Each row is a point on a tangle of strands that fork, close into loops and nearly touch. The rows are in no order.
Points whose rows are less than 31.5 apart are linked; no others are. Some points are linked to none.
Lukem: [ -8  30 -13  -8 -12  11  22  32]
zuf: [ 20   9 -10  30   1   1 -21  18]
depi: [  1 -25 -27  -2  22  -7 -40 -11]
refor: [-19  32 -21 -22 -14   4  28  26]
Tazes: [ 42   1 -14  -8 -18 -21 -10   5]
bova: [  0  -4  14 -25 -25  -1   9  22]
pusa: [ -9  33   1 -21 -13  21  22   1]
kudaf: [ -3  21  -2   3 -12  13   9  32]
Mufa: [ -3 -20  25  42   8  10   6   9]
pil: [ 21 -15  17  15 -10  -4  -8   1]
Zape: [  4  -2 -43 -16  22   7 -31 -19]
gegun: [ 14 -34  -5  16  18 -13 -29 -26]
Dizu: [ 17  31   1   7 -11  22  13   1]
Gem: [ 32  17 -41  10  -2 -17 -12  11]
Doma: [-32   0   2 -32 -12  -4   1  28]
Dufe: [-14  20  13 -22 -13  21  15  -2]
Sur: [ 23  16 -11  19  -8   2  -6  23]
mif: [ 27  28 -26  -2 -24  -6  33  10]
bavus: [ 10  36  -1  -4 -15  22  23   2]
zute: [-36 -14  23 -33  -3  -2   7 -13]
tota: [ 15   1 -18  11  21   8 -33 -34]
Bagid: [-40  20  -7 -36   2 -10  -7   2]
Sivos: [ 20  13 -42  -4  15   0 -26 -22]
Ganum: [ 39  31 -19   2 -13  -1  13 -13]
nopi: [ 32 -10 -25 -16  -2 -21 -28 -14]
vevi: [-34  30 -16 -39  -2  -5   6   2]
zevo: [-8 -1 17 23 -4 17  0 26]
gober: [ -3 -15 -37 -17  23   3 -36 -10]
seb: [  1 -34  36  -3 -13  -3  20  -2]
tuda: [ 12 -29  29   9 -11  -5   8   0]
lari: [-27 -38  32   0  11  -3  37  -2]
pasen: [ 38  27 -21   6  -1   4  -5 -22]
kifuz: [ 30  22 -33  17  -5 -11  -5  23]
gal: [ 12 -30   6  45  26  -7 -11 -17]
boni: [ 20  15  13  28   0  21  -6 -11]
gurur: [-48 -10   6 -22   7 -17 -13   9]
mopit: [-20   7  18 -26 -11  14  11   0]
sito: [ 28  11 -52  -6   5 -21 -18  -1]
nar: [ 22  13  -6 -21 -29  -8  19  21]
kanam: [ 11 -18  32  29   5  13  14 -20]
rizi: [ 20  13 -38  11  17  -2 -30  -6]
Dilil: [-52  -5  15   1  13  11   1  11]
Mafa: [-28  32 -21 -33  -7   0  22  12]
Rom: [-13  11  10   5  -9  16   4  30]
Todin: [-48 -20  20 -23  14 -14   5 -21]
zigod: [-33  10   9  -4  -4  17   4  28]
Dat: [-37 -31  30  -8  12   0  28  -8]
ras: [ 21  22 -19 -13 -27  -7  31  22]
refol: [-47 -29  23 -15  21 -13  20 -20]
sibim: [-46 -11  16 -21  17 -19  -7 -30]
fodu: [ 33  23 -13  17   4   8 -14 -20]
kavil: [  5 -29  23  45  15   1  11   3]
fivi: [ 36  31 -29   4 -19  -6  27  -3]
nugi: [-46  14   1 -13  18 -17 -23 -16]
Kotu: [-18  -6  12 -33 -20  -4   6  25]
Diziv: [  6 -18 -24  14  22  -9 -42  -3]
tiku: [26 24  0 20 -3 17 -6 -6]
Dig: [ 26   9  -7  19  11   9 -25 -28]
lanim: [-12 -33  35 -16 -14  -5  19   2]
Verez: [ 21 -23   2  19   9 -10 -26 -15]
Tarob: [-11 -37  35  11  13   0  44  -8]
kogu: [ 14   3   9 -14 -25   0   7  17]
Gup: [-1 -8 22 30 -2 14  1 13]
bogut: [ 37   8 -12  -8 -24 -15   4  13]
rol: [-14  -7  29  -8 -10  15  13  -1]
Ton: [ 17  -4  23  30   2  17  -3 -19]
tobif: [-26 -22  28 -33 -10  -1  13  -4]
kop: [ 15 -38  14  42  20 -14   2  -6]
tov: [  5 -41  -8  18  31  -9 -22 -33]
suzot: [ -2 -28  36  21   6   7  28 -13]
Nekav: [-35  25  -4 -17  -1  12   5  24]
Meke: [ 17  -5 -16  26  12  -6 -35   9]
Ledos: [-42  18  -6 -27  11 -19 -20 -10]
gok: [ 23 -14   9  23   0  -5 -18  -4]

A piece is all that can be reached along the links. How many separate loops has the piece of each point below (a circle has one, a figure eight two, a Y none), and how many tips (points with one link)?
Nekav | loops 0, tips 3
zute | loops 0, tips 6
Meke | loops 0, tips 2

A fork is a point with three links, a tip a point with one. Leave the first point through the second and follow the links. Name the first fork or tip that comes.
Tarob / lari | Todin
zevo / Gup | gal
rol / mopit | tiku
gal / kop | Rom
lanim / seb | tov
vevi / Bagid | nugi

Name the points in between on the shortest way along the links from the first point to the second, in order.
Meke / sito | zuf Sur kifuz Gem
Tazes / mif | bogut nar ras
pusa / Dig | bavus Dizu tiku fodu
bova / ras | kogu nar
sibim / lari | Todin refol Dat
